Points on a hilly landscape, in no order, each with its height.
From any point a ball rolls to the lowest of the 4 points nearest to it. It stops when none of these is lower. Distance is the straight distance between rows; heights are no part of it.
J_612 (h 1.85): [123 150 146 113 142 106 149 102  93 137  94 121 114 138  92 127 118 140
 117 128 119 160 116 131]
J_462 (h 1.95): [ 89 126 118 166  93 136 148  72  82  80 144 144 103 128  99 140 139 160
 119 189 118 129  98 129]
J_738 (h 1.06): [126 133 168 149 131 129 165 140 112 113 162 125  95 118 155  85  82 172
  85 197 120 187 125 129]
J_995 (h 1.73): [131 154 131 114 168 100 144 143 164 163  74 115 145 111 105 111 118 151
 141  90 154 157 146 107]
J_901 (h 4.57): [ 56  64 118 172  94 103 160  63  88  85 128 130 171 150  69 112 153 224
 146 181  93 151 119 138]
J_353 (h 3.89): [114 126 102 113 101 128 122  99  86 113 159 130  91  96  91 177 136 109
 125 137 125 103  95 142]
J_663 (h 5.09): [153 138 118 135 147 144 107 176 155 134 160 134 125 147 171  96 104 103
 124 132 132 108 157 102]
J_98 (h 5.50): [150 148 133 141 175 132 115 144 155 139 108 138 141 152 156  96 120 127
 139 114 154 131 166 100]
J_500 (h 1.36): [101 124 130 142 176 113 148  92 124 154  25 133 199 142 103  85 128 164
 119 147 114 171 139 138]
J_573 (h 2.09): [ 96 125 103 117 107 130 112  66  74  97 136 132 117 126  98 181 173 107
 144 153 108  86  93 159]
J_505 (h 5.83): [159 156 125 143 147 142  73 144 176 150  92 143 148 169 185 120 169  97
 144  69 149  90 169 102]
J_681 (h 4.20): [142 141 108 109 123 151  87 159 154 129 134 134 128 151 159 133 151  81
 126  75 135  75 135 130]
J_804 (h 3.23): [166 145 170 140 148  98 174 172 196 189  92 112 163  95 144  98  96 185
 158  83 175 188 159  87]
J_952 (h 1.35): [ 80 101  95 135 110 159 107  98 113  75 146 148 139 172 119 132 150 124
 129 161 119  81 128 138]
J_513 (h 0.63): [103 128 110 122 136 128 138 110 111 102 139 141 109 120  98 126 109 141
 106 158 130 127 123 128]
J_913 (h 0.84): [ 96 120  93  96 140 133  98 110 120 107 117 131 130 134  96 163 162  99
 133 128 129  77 133 156]
J_740 (h 3.09): [ 88 114  92 138  97 147 126  81  92  93 167 145 100  92  96 164 146 124
 122 174 126  92 100 141]
J_442 (h 2.33): [130 154 144 120 160 108 143  94  94 148  70 120 138 158  99 127 134 130
 124 125 106 173 112 131]
J_249 (h 2.94): [122 128 100 101 102 158  92 136 124 106 152 138 116 151 148 141 143  80
 117 106 124  68 125 145]
J_565 (h 1.04): [100 130 112 128  96 144 106  85  85  83 136 141 126 173 135 145 160 108
 126 137 109  83 103 144]
J_989 (h 1.76): [155 168 136 142 180 111 133 112 151 174  46 126 168 149 139 103 142 126
 142  98 137 168 161 100]
J_434 (h 2.20): [134 154 166 132 173  99 166 119 152 177  36 125 179 107 136  79 113 164
 121 115 150 190 154 115]
J_818 (h 1.94): [121 118 157 107 131  88 174 152 133 149 107 124 111  63  85 110  78 178
 100 124 148 176 126 132]
J_535 (h 2.22): [112 131 111 117 135 152  89 113 127 100 111 148 145 186 144 129 154 101
 132 110 124  79 141 136]
J_745 (h 2.38): [162 121 233 138 152 107 177 165 163 178  96 101 152  70 193  66  81 186
 130 130 154 227 157 133]
J_491 (h 6.17): [199 114 115 130  83 145 110 212 159 143 185 116 135 143 165 138 107  83
 143  72 102 107 108 107]
J_869 (h 1.87): [136 149 125 128 116 152  93 121 103 103 132 147 128 187 177 118 138  89
 124 112 116  84 122 133]
J_146 (h 5.28): [176 120 114 109 111 129 119 184 153 141 157 106 122 130 104 167 124 110
 155  62 132 126 107 108]
J_583 (h 4.46): [ 81  92 101  97  88 150  85  86 122  98 141 128 134 113 121 192 200  71
 136 135 124  37 111 197]
J_820 (h 0.96): [131 140 162 156 179 134 149  96 126 144  54 136 199 162 148  66 125 161
 124 159 122 193 159 126]
J_359 (h 3.28): [118 127  99  86 141 115  94 142 144 131 117 110 121 118  96 183 181  87
 146  87 138  81 127 151]
J_149 (h 1.07): [133 125 159 108 125  91 173 117 101 149 110 110  93  93  76 137  93 165
 111 124 126 180 106 139]
J_936 (h 2.96): [117 146 113 114 172 109 122 103 122 137  66 125 150 151  95 134 148 128
 139 116 123 135 132 135]
J_778 (h 3.91): [152 159 115 119 150 114  95 151 181 172  94 110 143 147 130 158 177 111
 163  33 156 113 140 105]
J_22 (h 5.74): [143 148 101 124 152 117 118 179 204 169 118 106 141 126 123 141 140 141
 159  60 173 122 157  92]
J_499 (h 0.36): [110 124 101 143  96 150 137 119  97  97 178 140  97 111 126 129 110 127
 100 174 112 112 109 117]
J_409 (h 4.21): [228 115 141 169 110 125 110 215 190 163 176 117 152 153 192 127  98 106
 177  84 123 135 125  93]
J_277 (h 2.98): [119 118  85  94 111 133 109 127 125 121 153 124 109  95  96 181 155  81
 132 115 132  77 119 149]
J_482 (h 3.03): [153 142 136 103 131 102 136 136 115 144 120 114 114 129  88 154 123 120
 142  89 128 151 109 123]
J_582 (h 0.60): [146 147 117  93 130 117  80 140 145 141 103 114 136 148 125 168 184  80
 138  47 132  87 112 142]
J_436 (h 2.41): [ 67  92  76 155  89 163 119  84 107  82 176 150 123 102 100 156 149 133
 117 182 120  75 115 134]
J_91 (h 5.61): [106 119 109  93  67 151  94  88 105 108 145 127 124 114 137 177 189  64
 126 112 122  41  92 193]
J_826 (h 6.05): [222 116 145 155 115 133 130 207 187 154 153 117 148 154 146 144 105 135
 181  61 137 155 117  87]
J_798 (h 2.45): [151 135 195 119 153  97 180 158 153 181  73 112 150  88 126  93  88 179
 127  95 159 198 144 114]
J_529 (h 1.43): [100 123 103 111 146 137 108 118 130 104 119 139 129 150 111 126 136 120
 123 129 131  97 146 128]
J_555 (h 2.11): [176 132 155 135 125 118 142 169 127 137 174 113 101 137 149 117  83 124
 119 129 124 168 118 105]
J_201 (h 1.42): [160 161 174 138 169 117 150 126 134 156  86 125 150 142 156  88 112 141
 138 123 140 189 154 110]
J_736 (h 4.34): [ 67  75  93 100 114 142  81  86 133 105 140 133 143 107 104 190 200  86
 146 154 125  40 127 190]
J_23 (h 2.02): [171 117 226 142 143 118 173 160 136 158 150  91 107 110 177  85  69 170
 116 151 122 228 129 136]
J_728 (h 0.90): [119 137 135 114 165 111 151 131 133 130  96 134 137 120 100  97  98 157
 110 139 145 154 145 124]
J_231 (h 1.27): [ 99 137 131 152 115 138 143  99  90  83 141 141 107 155 117 119 123 153
 113 183 113 139 112 124]
J_37 (h 5.76): [191 140 133 138 125 132  88 183 154 145 159 128 124 163 208 109 116  80
 152  82 131  98 134 113]
J_336 (h 1.89): [156 172 137 133 172 101 140 128 167 183  64 117 160 129 127 109 135 145
 154  78 159 167 158  95]
J_620 (h 1.78): [151 161 169 133 164 102 162 116 137 193  35 115 170 125 128  96 119 145
 131 102 127 206 135 115]
J_786 (h 1.93): [153 135 173 130 159 107 166 176 168 162 118 118 143  90 162  69  73 169
 124 130 162 188 164 112]
J_564 (h 0.91): [111 135 148 147 148 133 148 105 103 100 118 138 138 169 130  95 113 156
 113 171 119 154 130 126]
J_474 (h 1.03): [152 156 181 135 154 120 145 127 110 138 127 126 118 157 157  99 103 137
 124 146 124 180 128 116]
J_845 (h 0.59): [118 140 163 129 168 116 159 116 118 128  90 136 146 132 130  77 102 171
 105 162 134 175 142 133]
J_880 (h 1.91): [137 130 214 135 160 123 170 145 134 137 119 119 127  90 181  57  83 182
  93 171 135 210 143 144]
J_286 (h 4.36): [105 105  75 110 109 134 125 117 118 120 169 128 100  56  80 177 135  99
 122 143 127  91 122 138]
J_773 (h 1.19): [116 125  99 132 133 148 125 153 129 111 171 143 114 123 138 101  99 126
  93 169 124 113 143 111]
J_683 (h 1.21): [106 118 150 146  94 104 177  85  93 125 146 131  65  67  88 141  99 179
  87 163 120 173 100 141]
J_51 (h 4.73): [111 112  76  88 131 120 108 154 158 140 141 110 112  83  79 174 148 104
 135 109 149  89 134 135]
J_212 (h 1.86): [ 72  97 100 158  95 134 128  51  76  79 130 135 132 139  83 161 174 154
 150 179 108 106  95 144]
J_629 (h 1.25): [133 151 144 140 148 141 118 110 109 107 120 145 136 191 160 101 124 125
 128 148 115 129 135 120]
J_326 (h 3.90): [ 99 118 109  98  91 157  76 107 124  97 129 137 138 156 144 155 184  78
 119 101 119  43 116 180]
J_633 (h 1.01): [137 143 154 125 123 121 153 119  95 124 141 122  95 131 119 126 100 139
 106 143 125 165 111 119]
J_689 (h 2.95): [ 67  86  88 126  82 162 102  77 109  87 167 142 125 100 109 180 177  92
 134 166 120  52 106 166]
J_147 (h 5.19): [155 146 132 135 132 154  66 142 158 129 110 152 143 184 198 105 158  81
 136  75 131  73 153 129]
J_822 (h 4.69): [149 129 103 108  76 145 119 148 104 117 182 121 101 120 129 160 120  85
 118 105 115  98 100 124]
J_486 (h 3.00): [191 133 163 161 152 114 120 196 164 165 178 110 128 132 195  93  83 112
 150 146 132 161 145 101]
J_160 (h 4.41): [160 132 109 127  99 146 112 181 127 128 183 126 112 142 175 119 104  82
 117 116 110 100 117 115]
J_406 (h 4.10): [ 78  95 108 141 134 127 139  94 105  84 118 146 158 156  86 108 128 177
 124 175 113 124 141 137]
J_819 (h 2.24): [113 113  74 125  62 171 115 133 109 114 190 139 106  94 151 153 133  75
  99 143  97  64 110 133]
J_679 (h 3.17): [166 126 119 118 122 130 139 190 153 143 165 119 113 115 118 128  88 125
 128 103 130 148 132 100]
J_301 (h 2.17): [ 82 106 134 136 118 100 165  75  90 112 118 144 103  74  74 130 109 188
  97 183 122 155 109 152]
J_718 (h 1.55): [171 138 197 138 157 118 157 159 141 156 133 110 123 115 173  80  78 153
 127 145 142 202 148 114]
J_512 (h 0.89): [179 165 169 135 163 110 142 129 139 172  90 116 144 148 142 112 126 130
 152  88 140 186 148  99]
J_314 (h 5.75): [139  99  84 105  86 134 133 146 118 135 187 113 103  62  81 185 128  94
 129 117 114 109 102 127]
J_743 (h 1.84): [140 143 175 151 184 123 143 135 155 136  99 139 165 121 180  55  96 166
 131 168 154 177 174 120]
J_888 (h 0.45): [183 129 119 155 139 131 106 218 201 169 166 119 133 128 188 108 103 103
 156 103 139 123 164  81]
J_481 (h 2.91): [ 96 133 130 129 123 104 149  65  73 120  97 128 103 118  78 155 135 149
 125 162 103 152  96 143]
J_228 (h 0.73): [ 49  50  97 128  58 178  90  79 128  84 168 146 156 136 123 173 197 106
 149 152 115  36 121 185]
J_577 (h 5.54): [120 150 105 117 163 138  79 140 183 146  83 130 146 154 134 142 180 105
 146  65 152  83 163 122]
J_552 (h 5.22): [188 127 130 143 130 124 134 201 198 167 141 112 142 131 133 136 110 141
 167  63 157 150 137  81]
J_554 (h 2.13): [166 125 195 128 142 109 178 155 134 159 113  98 121 116 130 102  78 167
 124 105 138 208 130 119]
J_590 (h 1.77): [ 98 132 147 170  99 131 167 109  95  87 164 138  82 116 136 114 109 180
  82 212 113 169 101 124]
J_256 (h 2.64): [ 83  97  86 103 102 168  82 116 138  96 140 144 132 135 127 161 170  82
 115 130 127  49 133 169]
J_809 (h 0.64): [122 124 132 134 123 121 165 143 116 117 165 133  90  91 117 103  81 158
  84 173 125 159 130 122]
J_917 (h 4.48): [ 85  95  93 114 158  93 125  74  90 120  84 125 129  89  67 170 165 144
 159 175 105 104 114 176]
J_775 (h 1.20): [129 145 133 139 113 137 136 135  99 102 170 135  95 148 149 113 103 122
 109 161 115 135 110 114]
J_970 (h 5.82): [165 157 142 131 153 127 107 144 139 138 118 130 133 165 161 116 132 101
 144  89 134 123 146 105]
J_8 (h 5.20): [136 142 116 126 149 148  81 158 176 132 114 142 134 163 170 118 148  98
 136  85 153  83 165 114]
J_421 (h 0.95): [106 119  87 128  56 161 118 103  91 104 186 138  96  99 136 160 141  90
 111 143 111  77  87 133]
J_439 (h 3.47): [145 132 100 137  65 150 128 152  97 114 196 131  95 122 170 134 108  93
 102 148  91  99  95 111]
J_657 (h 4.40): [139 129 111  96 116 118 123 133 112 128 149 117 102 106  87 169 129 104
 134 102 128 113 112 136]
J_587 (h 5.48): [150 143 108 119 144 136 104 176 179 148 129 124 130 137 142 131 133 103
 137  75 151 103 152 103]
J_734 (h 3.69): [ 84 121 110 130 140 114 131  70  83 105  89 135 146 144  80 142 153 148
 133 160 102 126 119 148]
J_307 (h 4.19): [ 72 106 133 158 115 118 159  68  80  87 104 139 148 150  87 112 138 197
 123 190 103 157 113 142]
J_369 (h 0.12): [114 123 140 122 119 107 170 119 104 122 138 127  87  87  89 123  90 166
  90 157 126 167 121 132]
J_977 (h 0.13): [ 71  94  91 125 118 139 101  73 101  83 130 139 139 142  93 162 177 122
 146 157 113  75 121 158]

Call two points neighbours if one is among the 4 nearest of the other. Go from one point of each pair to the other, from neighbour to neighbour, staying as low as possible. Name the highest point that can't be avoided.
J_888 / J_977: J_486
J_977 / J_499: J_529
J_499 / J_512: J_201
J_228 / J_512: J_256
J_512 / J_582: J_359
J_499 / J_845: J_728
